Points, in no order, along strands that fork and pass close to each other.
Two points are linked if the straight distance between their rows is under 61.3. Some points are linked to none.
Z192: [7 -13 -15 -21 -1 4 -1 -10 -8 6 -10 11 12 -9 -26 -2 -1 8 1 -17 19 18 15 -4 -13 -15 -4 -8 -2 5 4 -9 8 10 11 6 -2 1 -1 1 -5 -1 -14 -4 -12 -8 -5 -1]
Z578: [3 -8 0 5 23 -11 5 -11 5 5 3 16 -18 -1 -6 -6 5 29 -2 -5 -3 0 4 -5 -12 -11 -7 5 10 -10 5 -1 8 1 2 -9 0 22 3 10 -19 -4 1 18 -13 -7 -2 6]
Z229: [10 5 -17 -13 -4 -2 7 -10 11 8 -1 9 11 -2 16 -7 -14 -3 1 26 -3 1 2 8 11 -11 5 2 -4 8 0 -11 4 -19 5 -2 -3 -16 10 -2 13 -2 21 -3 9 1 -15 11]
Z567: [7 1 19 11 -7 -19 -5 12 2 -21 -7 3 2 12 5 10 -7 -7 -1 21 -12 -10 -17 0 -10 8 29 -11 0 -10 -5 14 -1 6 -22 -23 -5 13 1 -2 5 10 2 4 18 17 -2 -6]
Z870: [-6 -1 5 -18 24 7 5 5 7 1 -5 4 -2 -12 2 7 -1 17 -6 -13 4 4 4 -3 -2 0 -3 8 -3 -8 6 -8 15 8 11 6 7 7 -14 7 -27 2 -6 -1 7 -22 -9 0]
Z785: [-4 11 -12 -10 -9 -3 10 -11 7 13 0 -8 2 7 -1 9 6 6 16 1 -13 -2 5 9 11 -2 1 8 -6 12 -8 10 -6 -27 -2 10 -17 -2 -6 3 1 5 27 -4 -4 10 -10 -3]
Z415: [10 3 6 10 0 -5 -12 -5 9 10 -3 6 4 6 6 -8 -7 10 -3 7 -2 -14 -4 2 10 11 4 -3 2 5 3 -2 -1 2 9 1 -7 -11 19 13 3 -24 0 -9 4 -13 4 -9]
Z946: [-10 1 4 -1 -5 -2 11 -15 -12 -16 7 2 6 2 -10 7 12 13 1 1 11 -15 25 -4 7 33 -2 -16 1 18 12 7 -9 -15 2 -18 -2 15 1 -7 4 21 13 2 -9 -2 7 6]
Z384: [1 1 -10 22 1 -1 -2 -9 2 -1 18 -3 -13 7 1 -16 -3 -18 -7 -3 -22 -6 1 0 13 -14 -2 6 -6 -22 -1 -3 -6 -6 -8 1 14 -5 5 0 3 2 -15 11 -4 0 3 -4]
Z979: [4 7 15 15 9 1 -1 -6 5 -3 14 8 -13 3 -11 -11 5 -10 -6 -5 -28 -6 2 8 4 -9 -2 1 -10 -13 -3 -17 3 -8 -4 -15 9 13 -3 -3 6 19 -9 3 -5 2 12 -1]
Z846: [-17 16 17 -1 -11 -1 2 -12 -7 1 -20 -7 1 6 21 9 -9 -23 0 4 10 6 -20 9 -13 3 16 -16 -7 17 7 3 -5 0 3 -5 0 -1 1 -1 16 -2 1 -20 -10 16 10 -3]
Z878: [-13 6 13 -1 4 -1 2 -3 -5 -15 11 -8 12 -3 -3 10 22 24 -9 -12 5 -12 23 0 -1 19 -6 -13 -9 6 8 7 -1 -6 12 -1 4 25 -16 5 9 15 19 -4 -2 -6 1 -4]
Z160: [2 -11 2 -21 -19 -1 1 5 -9 -6 -20 4 14 -8 -13 7 3 -15 5 9 1 11 -16 -10 -19 -13 3 -7 23 22 -16 9 3 -16 -2 -7 -25 3 8 11 7 22 24 -7 -1 24 -13 10]
Z725: [-1 -10 7 -21 9 4 -12 -2 -10 1 -8 12 13 -9 -8 13 -8 -6 -2 -21 19 8 10 3 -10 3 -1 -2 0 5 7 -13 4 23 11 9 -3 12 8 3 0 4 -17 -8 -6 -20 -3 -6]
Z911: [11 3 5 1 3 -2 2 13 3 19 7 -5 -6 1 -8 -4 5 8 2 -4 -18 18 -4 -20 -13 -8 -5 5 11 3 -7 4 -4 -11 -17 5 -15 18 3 19 -11 -6 -22 3 -3 7 15 4]
Z396: [-8 -4 -6 7 7 -4 -2 12 6 -9 17 -9 7 -10 -1 -7 3 -18 -2 -15 -5 -16 -3 12 16 -8 -2 27 -6 -14 -9 -9 -5 11 14 7 17 -12 -13 -6 -2 -11 6 -9 8 -7 -3 -15]
Z395: [3 5 -1 11 0 2 11 -6 8 30 5 12 -19 7 2 -16 -15 5 11 8 -5 9 -4 8 12 11 -1 -4 5 -4 5 -7 9 7 -4 -9 9 -9 -1 -14 -4 -17 -21 14 3 -8 0 -7]
Z391: [1 -10 -1 18 3 -4 -15 4 9 3 11 -8 -14 4 -5 -12 7 12 -2 2 5 0 -19 -11 5 3 -19 12 2 -13 -18 1 3 9 -4 14 7 -11 -5 11 -12 -23 -2 -5 10 -12 -8 -9]
Z254: [-16 5 12 3 -7 -6 -6 0 5 -19 -7 -7 6 7 -4 4 8 -21 2 -10 -5 -17 5 21 -4 -7 18 -5 -15 6 -1 1 -2 3 3 3 1 -3 8 -2 29 2 3 -19 -6 3 12 -7]
Z227: [-2 -6 9 -3 -22 0 1 8 -11 -40 20 -16 25 -6 -9 1 6 -4 9 0 11 -12 12 1 0 6 -1 -12 3 1 0 20 -3 15 14 -19 0 4 -3 0 11 26 33 -10 0 7 -15 7]
Z899: [16 -12 -5 -10 -1 -5 7 -8 -10 9 -11 3 -8 -18 -23 -5 3 2 -4 -3 -1 23 0 -6 -19 -32 -7 -2 -6 12 3 0 16 -7 4 4 -11 4 -4 8 -8 0 -10 -4 -7 0 -11 1]
Z615: [-6 3 -6 2 16 3 3 1 6 11 -1 9 -22 1 -9 -8 3 13 -2 -10 -21 13 5 -16 -7 -19 -13 -2 7 -11 1 5 3 -7 -4 4 -5 18 10 16 -9 -4 -8 14 -4 1 7 7]
Z324: [5 1 5 7 10 -10 -16 1 0 6 -4 9 -6 10 14 7 -18 2 7 6 2 -5 -7 -2 5 14 13 -12 9 -9 3 -2 0 19 -13 -13 10 8 18 2 -12 -7 -14 11 -8 -3 17 -2]
Z378: [-2 -7 6 -9 -4 0 -6 -9 -13 -8 -7 8 13 -7 -12 14 -9 0 -3 -5 11 -1 10 -8 -8 15 9 -11 10 11 12 -6 2 7 3 -10 -2 -3 16 4 2 13 -8 -4 -17 -3 1 1]
Z282: [1 -5 -18 19 -2 -5 -3 -12 -1 10 10 -4 2 13 -6 -19 9 9 -9 11 -26 -14 15 -17 16 4 -24 1 9 -25 -18 16 0 -17 3 -5 6 9 18 -1 2 3 13 27 7 -2 -6 6]
Z604: [5 -4 11 -9 4 11 -6 -1 11 8 -4 3 -1 -2 1 -7 -6 4 -8 -4 7 -1 -9 3 -2 -7 -3 4 5 -4 -10 -1 9 11 7 -2 -4 -9 7 10 -5 -22 -19 -9 8 -8 8 0]
Z110: [13 -8 -11 -9 -6 17 8 -1 -2 23 -3 -8 -14 4 0 4 4 8 -7 -4 -5 20 -1 -3 -9 -18 -27 6 -12 -9 -15 7 17 -7 -3 3 -4 -10 -15 -3 -14 -11 -23 -6 15 2 1 5]
Z918: [-22 -4 -8 9 6 0 2 -3 10 -11 8 -1 -14 7 21 -6 2 10 0 -3 8 -6 -2 6 16 6 1 2 1 -18 6 2 5 16 2 6 26 -14 -3 -5 0 -10 -7 9 6 -9 -5 -8]
Z200: [-6 2 12 -2 9 -7 5 4 -13 -27 -11 3 15 -3 17 18 -2 7 -3 3 14 -9 -2 0 -7 -4 15 -12 4 -3 6 10 -10 2 5 -15 2 18 3 4 6 17 22 -1 -5 5 10 12]
Z973: [9 -5 7 4 -3 -14 1 -15 3 6 3 12 -10 1 -12 -1 -9 14 5 9 5 2 15 4 -7 19 7 -9 7 11 17 -5 12 4 0 -2 -13 9 15 -3 -12 -9 0 19 -17 -2 -8 0]
Z524: [-2 7 -3 6 -5 -3 6 -10 -5 0 10 -18 -2 -1 -4 -1 13 15 6 -4 -2 -11 19 8 11 21 -7 5 -9 15 -2 15 -24 -4 4 6 0 7 -17 6 -12 -2 16 4 -9 -11 3 1]
Z592: [6 1 12 4 3 -5 -11 10 -16 -22 3 0 11 1 11 15 -17 -7 -1 4 12 -6 -14 -13 -1 1 10 -4 2 -9 -5 2 -19 4 -9 -18 3 5 9 7 0 9 9 -1 -5 12 12 11]
Z260: [-6 -9 -1 -20 -15 5 -1 -8 -1 -17 -11 6 13 -6 -23 6 5 -9 9 7 9 9 5 -2 -2 6 -4 -10 19 23 -10 8 -1 -11 5 -10 -16 -1 6 3 15 21 26 -7 -21 9 -9 11]
Z709: [-5 -6 14 -5 30 -3 8 2 6 -16 -2 7 -11 -17 -13 7 10 26 -12 -14 -2 -2 3 -4 -15 -10 -8 2 1 -3 4 -4 19 8 6 4 4 22 -2 13 -20 5 7 11 -4 -17 -4 0]
Z99: [11 1 18 3 -17 6 1 8 -2 9 -1 4 -1 -6 -6 0 2 2 2 7 -2 -3 -11 -14 -9 13 15 3 -3 15 -8 0 -6 -20 -1 6 -23 4 8 11 8 -2 -1 -14 15 28 -19 -1]
Z330: [8 -17 -9 -10 14 -1 4 25 -4 -26 7 -22 16 -6 -7 7 -1 4 -3 -7 9 -16 -8 -4 5 11 -3 25 -1 -17 -10 1 -5 6 0 -7 8 -2 -23 -7 -16 4 29 5 4 -13 -11 8]
Z306: [-9 0 0 -4 6 -17 7 10 -9 -23 16 -12 10 -2 7 10 11 27 -4 -9 13 -11 15 4 -1 15 5 -14 -11 6 7 22 -4 12 11 3 12 8 -21 5 11 9 27 -2 8 -10 -10 -1]
Z388: [-13 -5 -5 -1 11 -6 -2 2 9 -16 4 -4 12 -1 15 2 -2 6 -1 1 16 -13 3 18 20 11 0 7 -7 -6 6 -2 -2 16 11 6 20 -8 -9 -2 1 -9 14 2 -1 -24 -6 2]
Z994: [-15 9 22 5 26 1 2 8 -5 -3 -15 14 -4 -16 -12 9 3 -11 7 -9 -5 4 -1 6 -6 3 3 -4 3 7 12 -11 -4 -10 -1 -5 -4 25 2 6 -4 12 -11 -2 -10 1 12 -3]
Z665: [0 1 -3 7 -12 3 -12 -4 10 4 -8 -1 -2 12 4 -8 3 -9 0 9 -16 -19 10 15 17 5 9 -3 -3 -2 -9 -4 5 -1 -8 -1 -3 -13 25 2 17 -13 3 -7 7 1 9 -4]
Z862: [-16 23 9 1 -10 8 7 -13 -6 16 -15 -14 -6 2 26 4 3 -23 -4 1 8 9 -3 7 -9 10 14 -19 -5 20 21 10 1 12 2 7 -1 -8 -2 -4 9 -6 -20 -17 0 4 6 -19]
Z976: [9 12 -17 11 -14 5 11 -13 3 11 8 0 -14 1 -7 -13 5 -3 12 4 -1 21 3 1 3 5 -1 -7 -11 20 23 0 5 -16 2 16 1 -27 -10 -7 8 -10 -12 -5 -8 11 -25 -15]
Z619: [12 -15 -14 13 -2 0 -15 4 -10 -8 10 -10 1 14 -6 -4 -2 8 12 10 1 -9 13 -12 13 14 -1 -2 19 -12 -9 9 -8 4 -18 3 -1 -4 17 7 -8 -8 7 17 -3 -11 17 5]
Z986: [21 6 12 6 10 -3 -1 14 -10 17 8 4 -7 -3 1 3 -10 3 13 0 0 14 -10 -16 -8 0 0 5 18 -1 2 6 -15 0 -17 -8 -7 33 -8 8 -10 -6 -17 11 -8 10 20 7]
Z68: [-12 -7 -10 -4 26 7 7 14 -2 -5 0 1 12 -13 -12 5 0 12 -8 -13 5 0 9 0 1 -2 -6 16 2 -10 3 -28 9 4 14 3 15 3 -22 -7 -20 12 1 5 -11 -14 8 -6]
Z884: [-9 -2 -21 -15 4 12 5 6 8 7 8 16 13 -1 4 2 -9 -8 5 7 5 5 -7 7 25 -1 2 11 -2 -15 4 -22 -3 -1 0 9 -1 -24 -5 -11 -3 -4 -19 -5 6 -2 -1 6]
Z799: [-3 7 3 0 16 6 -8 -7 -14 -4 -1 17 9 -14 -19 6 10 4 14 -12 0 1 15 -6 1 14 6 -14 7 7 19 -18 -10 -26 4 -2 -11 22 4 5 2 18 -3 -9 -10 8 7 -6]
Z762: [-10 1 24 4 5 -7 -7 4 -9 -22 0 2 8 -7 12 20 1 8 -6 -4 22 -16 4 1 -11 16 6 -24 -5 6 18 16 -8 18 12 -11 3 15 6 -3 19 -1 21 -10 -10 -7 9 9]
Z363: [17 -7 3 9 2 -1 0 12 -3 20 17 -10 -1 0 -21 -3 4 7 -4 -25 3 8 -5 -15 -5 -1 -13 11 -2 2 -18 -10 -6 20 1 5 2 16 -17 7 -27 -8 -17 2 0 -10 8 -6]
Z620: [-13 1 -3 -9 3 9 5 15 1 -6 0 -22 8 -3 2 7 -4 -25 0 -19 -9 -5 -2 16 3 -22 7 32 -1 -12 -14 -9 -2 9 1 -1 13 -2 -12 -12 1 2 6 2 4 5 3 -14]
Z182: [-2 -4 -26 2 1 -2 -3 0 1 11 14 6 8 8 -8 -23 14 3 1 -8 -2 3 5 -23 11 -3 -23 16 -1 -13 -3 -9 -12 -7 7 21 -10 -22 2 5 0 -12 -15 -1 12 0 2 13]
Z917: [-16 13 11 -7 -6 -3 6 2 9 -15 -19 6 -3 1 13 4 22 -20 -1 -7 -12 -2 5 24 -8 -9 8 -11 -12 10 8 3 12 -2 5 -2 -8 -9 0 -8 25 10 -5 -17 12 10 7 -14]
Z25: [4 5 -12 3 -6 1 7 2 16 6 6 4 -11 6 18 -7 -18 -6 -7 18 -24 -3 -6 10 5 -21 9 15 0 -11 -4 -3 8 -18 -4 -5 2 -13 10 -13 13 1 18 2 8 7 -12 -6]
Z338: [9 -8 10 -11 11 4 -3 -1 3 17 -10 4 -4 -3 -4 8 -6 6 -2 -7 20 10 -4 2 -14 4 -5 3 4 12 5 2 8 16 15 23 -8 3 9 6 -10 -19 -14 -7 2 -18 0 -8]
Z304: [3 -5 -16 -4 -2 10 3 3 2 15 3 1 2 14 -2 -14 8 -12 3 -8 -5 3 9 -2 12 -9 -13 18 -3 -13 -13 -6 3 -9 -2 9 -3 -20 10 2 7 -19 -23 -13 11 4 8 3]
Z437: [4 16 3 14 4 4 10 -2 7 13 -12 8 -16 1 16 -9 -6 -2 -2 8 -14 0 -2 14 0 -5 3 -11 7 -4 7 -5 22 0 -1 -1 4 -16 13 -9 5 -16 -17 1 10 -4 -2 -10]
Z17: [5 9 -6 -21 13 4 -1 -9 -7 0 -25 11 -5 -19 -5 -4 3 -11 -8 15 -7 18 -18 6 -9 -38 -5 -11 1 7 1 -4 3 -20 1 -5 2 14 -11 -2 2 11 -4 -1 -8 13 -5 8]
Z706: [12 -6 -11 -13 -2 14 6 -10 10 14 -4 11 11 -4 8 -1 -17 -8 5 19 -2 -2 -4 17 14 -12 -4 5 -8 -7 -8 -11 2 -7 9 1 -7 -25 2 -15 0 -18 -3 -4 4 -6 4 7]
Z875: [0 -1 -11 1 5 4 14 -11 -13 3 8 -21 -1 2 -7 3 17 14 -3 -6 -4 -16 11 1 8 3 -22 7 -10 -5 -11 19 -14 -2 6 -1 3 11 -7 4 -18 8 24 21 -13 -13 8 13]
Z844: [11 5 -16 15 -7 9 9 -12 1 3 -7 5 -14 -2 -4 -14 3 1 0 2 -13 14 2 3 -4 -20 -10 -1 -10 13 8 1 13 -20 -4 4 1 -21 0 -10 16 -9 2 -5 0 9 -11 -3]
Z268: [-25 2 -22 8 4 -14 -12 1 7 -6 13 -15 -17 9 16 -9 9 3 3 -13 0 -8 -2 -10 16 0 -6 22 0 -24 3 8 -5 6 -13 16 13 -15 -2 -7 -3 -11 -12 8 8 1 -5 -8]
Z397: [-9 0 -11 -5 -15 -4 13 -15 2 -7 8 -8 8 2 -13 2 15 5 6 -1 1 -5 20 -2 11 18 0 -3 1 23 4 16 4 -20 1 6 -17 -12 -2 1 8 10 26 -7 -4 10 -12 1]
Z220: [6 -1 -2 -12 -8 20 7 7 7 12 0 -13 -4 -7 6 1 -1 -7 -21 -7 -15 7 -2 7 -6 -16 -9 20 -14 -10 -22 -5 15 6 -4 -4 13 -8 -15 -10 -13 1 -26 -4 13 0 4 3]
Z990: [-6 1 -5 18 -2 -3 -4 -18 -7 5 11 -5 0 5 -3 -19 17 13 2 0 11 -8 20 -5 15 13 -14 1 -6 7 0 8 -18 9 16 10 8 0 -7 9 -9 -7 -4 9 -9 -18 7 3]
Z290: [4 1 -1 18 -4 -8 -21 -2 -13 -7 1 -6 2 14 -7 3 -3 -3 10 -4 13 1 14 -11 2 19 11 -12 11 1 1 2 -5 11 -11 -3 0 -2 15 7 -10 -2 -11 11 -7 -4 24 -1]
Z611: [13 5 7 -1 -9 1 5 4 5 13 -13 4 -3 -1 1 2 1 -10 2 16 -4 8 -19 4 -4 -11 4 5 -11 16 -6 -7 -2 -20 -3 2 -27 1 -15 -3 11 -9 3 -19 9 23 -14 -2]
Z48: [18 -7 -7 -12 -10 0 3 4 -5 3 0 -3 10 1 -5 -1 -7 5 9 8 -3 9 -6 -16 -14 -10 1 -1 19 14 -12 9 7 -11 4 7 -30 -11 8 14 3 9 20 1 4 13 -14 2]
Z404: [10 4 7 4 -6 -9 5 -10 3 15 -14 16 1 -4 -3 13 -22 4 15 22 5 -6 -3 8 -8 19 14 -10 0 5 9 -10 17 -8 -7 -15 -7 10 14 -13 -6 0 6 10 2 4 -8 -1]
Z452: [2 -4 3 6 -11 1 -1 21 -16 -10 6 6 6 -8 2 16 -2 -4 3 -8 33 -10 3 -1 18 27 -9 14 -19 2 9 -8 -21 4 -6 -4 11 -4 -16 -20 -10 7 4 1 14 10 -29 -2]
Z769: [-4 -10 -8 23 -8 2 -5 -23 3 3 4 2 -3 12 2 -20 3 -9 -15 6 -21 -12 16 -8 27 -3 -15 -5 -3 -18 -2 15 0 -10 4 0 16 -2 20 -3 10 -9 -4 21 -3 -5 3 4]
Z491: [6 7 13 0 -8 4 19 7 9 -3 -1 1 -10 0 4 1 -1 -12 5 14 -11 5 -15 9 3 -6 12 6 -12 10 1 -2 11 -3 0 2 -8 1 -10 -14 3 -4 0 -7 15 11 -21 -12]
Z210: [10 6 -9 -3 1 11 3 2 4 27 9 -11 -21 2 6 -12 5 -4 -6 -8 -7 20 -2 3 3 -22 -20 17 -2 -9 -12 6 3 -19 -6 9 -5 -17 -4 -17 2 -24 -18 -13 13 10 -1 -3]
Z683: [-22 -12 -15 19 5 -11 -19 2 18 -12 9 -10 -16 7 0 -15 12 3 7 -2 6 -7 -23 -14 9 4 -16 13 9 -27 -4 3 -10 5 -18 14 28 -4 2 3 -4 -14 -4 0 12 0 -9 -13]
Z614: [-6 6 7 8 2 2 6 -10 7 -5 -5 14 -18 -4 21 -10 2 7 -15 -7 -5 1 8 6 0 1 6 -15 -1 0 28 3 20 11 5 4 12 -8 11 -1 6 -6 -19 4 13 -14 -2 -15]
Z206: [5 5 10 2 -16 -14 3 11 4 -4 -4 3 -11 10 12 -3 -8 -12 -13 20 -21 5 -16 -1 -13 -10 17 2 -2 -7 -12 2 3 -9 -17 -13 -5 16 -9 5 7 20 3 5 13 14 -4 6]
Z8: [-10 20 13 9 4 8 2 -13 6 11 -8 -5 -11 -2 9 -7 9 -3 -6 -6 -4 1 -3 8 -8 14 7 -16 0 14 25 7 6 15 10 3 13 -4 -3 -3 12 -1 -14 -2 -4 -13 0 -24]
Z989: [0 -2 -16 -16 3 15 1 22 18 10 10 12 12 -9 6 4 -7 4 3 1 14 7 -22 -3 1 -13 2 14 18 -15 -2 -21 -4 8 -7 21 -2 -22 -14 -13 -12 -1 -21 -10 16 2 0 16]
Z525: [-8 12 3 3 -10 -2 -3 1 9 -10 -22 5 -8 17 11 -1 10 -11 -2 8 -18 -9 11 19 -3 3 15 -10 -2 -4 9 1 15 0 -13 -7 -16 -15 14 0 24 3 -7 -15 18 8 12 -6]
Z126: [-12 0 13 15 -10 -3 -8 7 -7 -19 -3 -10 15 7 0 11 2 -14 -3 -10 4 -7 11 9 1 9 17 -9 -2 5 11 4 -2 19 0 0 14 -3 4 6 14 5 0 -6 -10 -8 8 -9]
Z927: [9 14 10 12 7 -9 -3 2 2 17 11 8 -17 6 11 -2 -23 4 7 16 3 0 -22 4 10 21 1 -15 9 1 8 -9 -4 17 -6 -15 16 11 0 -10 -11 -12 -19 11 1 -11 5 -2]
Z70: [-23 15 6 -17 -4 9 5 -17 -4 10 -18 -8 -5 -2 20 6 -2 -24 8 -2 1 1 -15 29 -4 2 6 -1 -12 20 2 9 -13 -4 3 -9 4 9 -7 -12 12 4 0 -10 -7 21 5 0]
Z995: [-3 3 -12 10 -4 -13 -10 10 -4 3 22 -5 3 10 -5 -25 11 9 9 -8 19 4 4 -23 16 -1 -18 13 0 -8 0 -11 -25 12 -4 22 5 -19 -10 16 3 4 -8 3 4 -2 9 4]
Z153: [3 3 0 -10 -8 -2 3 -23 -1 0 -17 19 -5 -7 3 -2 3 2 -9 20 -3 12 -11 2 -15 -23 -3 -12 -4 18 5 -8 14 -13 7 -13 -5 3 -2 -2 12 9 5 -7 -3 10 -4 4]
Z108: [-5 -8 5 -7 -16 4 5 8 -2 -34 0 -14 17 -1 -11 1 8 -12 10 -5 4 2 4 4 -11 -3 -5 -6 2 17 -10 8 -3 5 4 -4 -4 1 -6 8 14 24 34 -5 -17 2 -1 12]
Z49: [11 -4 13 -2 0 -4 -11 10 -13 2 -3 4 2 -2 4 12 -11 -4 4 -6 16 3 -7 -22 -13 4 4 -5 5 6 5 -5 -24 2 -6 -3 -4 22 5 8 -10 -4 -11 3 -7 14 15 7]
Z774: [-17 3 12 1 2 -2 -6 -19 -12 -6 -7 13 4 -10 -2 5 5 0 -11 -5 8 -3 15 -8 -5 21 7 -23 8 13 20 -8 0 -12 -1 -13 -4 12 8 4 9 19 2 -3 -10 11 9 4]
Z258: [-11 17 16 6 10 3 2 -12 -2 -6 -9 8 -8 -6 -6 -2 2 -8 -6 -11 -12 -4 7 13 -7 -9 4 -13 -1 2 -9 -11 9 -2 2 -11 8 16 6 7 7 7 -19 -3 -17 -5 22 0]
Z854: [26 -14 -16 4 1 -6 -9 9 -7 2 12 1 7 8 -1 -7 -13 5 6 10 7 9 2 -26 2 -6 8 2 26 -7 -4 -4 -14 -5 -8 6 -8 -8 16 12 -7 -1 9 15 -5 -2 3 6]
Z343: [0 -3 -11 2 3 -2 6 -9 -4 20 8 -13 -6 13 -8 -8 8 24 -11 2 -26 -6 8 -7 15 9 -24 -1 2 -13 -9 19 -5 -18 0 3 7 10 4 0 -19 15 22 32 -8 -10 -9 9]
Z406: [-6 -11 -6 4 13 -6 -8 21 5 -13 12 -8 13 -8 1 4 -2 3 -7 3 16 -18 -6 11 14 9 -7 26 -7 -16 -10 -4 -8 17 1 -2 18 2 -21 -7 -14 -8 9 -2 8 -14 -8 -10]
Z613: [-10 2 1 -17 3 9 -5 11 6 0 -1 -9 16 -2 19 16 -13 -28 1 -10 1 -10 -10 16 9 -8 12 14 -5 -7 -14 -7 -8 11 2 3 5 -12 -1 -6 4 -5 -8 -16 -4 3 10 -3]
Z705: [-7 6 -9 -19 -13 7 5 -24 2 8 -7 -14 4 0 8 -1 4 -6 10 7 3 6 2 16 1 2 -1 10 -9 14 3 12 -3 -14 5 2 -4 0 -7 -4 6 -4 7 -7 -10 9 1 2]
Z521: [17 -8 -4 -4 2 -4 -16 24 12 8 8 1 -3 1 -1 -5 -2 19 0 -1 9 -1 -26 -13 -2 13 1 12 12 -11 -13 -9 5 13 -9 17 -5 -5 -4 6 -19 -16 -13 7 19 -5 -8 -2]
Z43: [25 -12 -14 -1 1 0 -4 13 -5 14 6 -6 -2 6 -16 1 -4 13 -1 4 -13 13 -9 -28 -6 -17 -3 5 10 -4 -15 8 -6 -16 -12 14 -20 -13 9 14 -11 2 14 16 1 2 -10 7]
Z518: [5 12 17 4 1 -5 5 9 17 -3 -14 9 -7 2 -6 7 -5 0 10 19 -15 -5 -8 12 -1 17 17 -10 -5 8 0 -5 13 -3 -8 -11 -10 4 2 -8 4 -5 6 -1 13 5 -13 -10]
Z461: [-4 -2 1 -6 -17 -7 13 9 -3 -33 16 -13 10 10 2 14 16 9 8 -11 13 -5 12 7 -5 14 7 -17 -4 -2 6 32 -2 10 12 -2 2 4 -18 -3 12 27 29 -11 12 10 -21 6]
Z840: [2 10 -5 7 -7 0 7 -21 2 -2 -6 5 -8 -1 24 -8 2 -3 -13 10 -13 8 1 8 -11 -28 -1 -14 -11 3 7 -4 10 -9 1 -5 9 -13 6 -10 21 5 12 1 -9 6 -1 -1]
Z999: [8 -13 -1 -11 13 -11 -2 -13 -14 2 -2 16 5 -2 -16 12 -12 7 6 -1 22 12 16 1 -9 18 6 -12 10 3 19 -3 -5 1 -2 -6 -15 13 22 -7 -18 0 -6 4 -13 -5 3 -1]
Z393: [-2 -5 -5 -6 15 13 2 12 -7 -15 -1 -10 15 -9 -7 7 -2 8 -5 -8 5 -4 -3 -4 -5 -9 -3 16 1 -15 -4 -9 -4 6 1 -2 9 5 -10 4 -19 15 18 4 -10 -11 9 18]
Z549: [-9 -3 0 19 -9 -8 -7 -7 -9 3 11 8 4 5 -2 -27 -3 -9 6 -5 20 4 12 -11 17 2 -14 -1 -13 -1 2 -13 -19 13 12 13 11 -13 -2 12 4 -8 -9 2 -8 -14 9 7]
Z325: [10 -1 -2 -16 2 12 4 1 -10 4 -12 -2 -7 -11 -5 -1 -6 -13 -2 0 -1 17 -14 -9 -11 -27 -2 -4 2 8 -5 2 1 0 -3 0 5 10 -18 1 -7 6 -17 -1 -8 5 6 4]
Z780: [-12 10 24 21 7 -2 -18 4 -18 -9 -1 0 13 -2 0 23 -6 -12 -8 -9 15 -4 -3 -3 -5 28 12 -16 -3 7 26 8 -11 15 0 -9 0 2 15 -4 13 4 6 -5 -7 -11 14 -8]
Z612: [-9 -6 -3 -11 -16 15 -3 2 5 -13 -3 -4 0 -1 8 2 -4 -9 -15 -6 -5 2 10 5 -2 -8 0 14 -9 -9 -10 -2 15 22 1 -3 19 -17 -7 -3 -3 5 -21 -5 16 2 5 -1]
Z52: [8 -14 -2 3 -8 0 0 -7 0 5 -11 -1 -1 7 -12 -3 -5 4 0 19 -11 -13 5 0 -13 -4 2 -7 11 3 -17 9 11 -3 1 -13 -6 0 27 -2 15 -2 36 22 -15 -2 6 11]
Z262: [21 -21 2 -19 12 14 -4 16 0 21 1 -5 25 -9 -11 14 -5 -3 13 -6 14 4 -19 -12 -21 -6 10 9 0 4 -12 -7 -15 1 1 10 -18 11 -5 -2 -12 -17 -8 -6 -4 6 10 12]
Z438: [6 12 4 4 -13 -16 8 2 13 14 7 -5 -17 12 26 -4 -13 -16 -7 21 -31 2 -10 15 -3 -19 7 3 -5 -3 -6 -5 1 -16 -10 -11 2 15 -5 -13 8 14 9 16 11 11 -13 1]
Z728: [1 -3 -7 -11 2 10 -4 32 20 6 0 5 0 -5 -2 9 1 12 0 0 7 12 -10 -14 -3 -4 -3 19 9 -5 -8 -7 15 14 -8 21 -11 -19 -12 -5 -12 -16 -25 -2 19 -2 -11 5]

A fork is a point with three links, a tip a point with one. Leave the first point through the second and follow the links. Name the first fork or tip that comes.
Z614; Z437 => Z774
Z388; Z918 => Z567
Z324; Z927 => Z397
Z986; Z911 => Z406
Z578; Z615 => Z725
Z799; Z994 => Z612

Follow the links from the first point to the second, and from the first to the third. Name the last point that the two ways share.
Z862; Z973; Z994 => Z774
Z994; Z683; Z437 => Z774
Z325; Z524; Z620 => Z725
Z99; Z160; Z578 => Z378
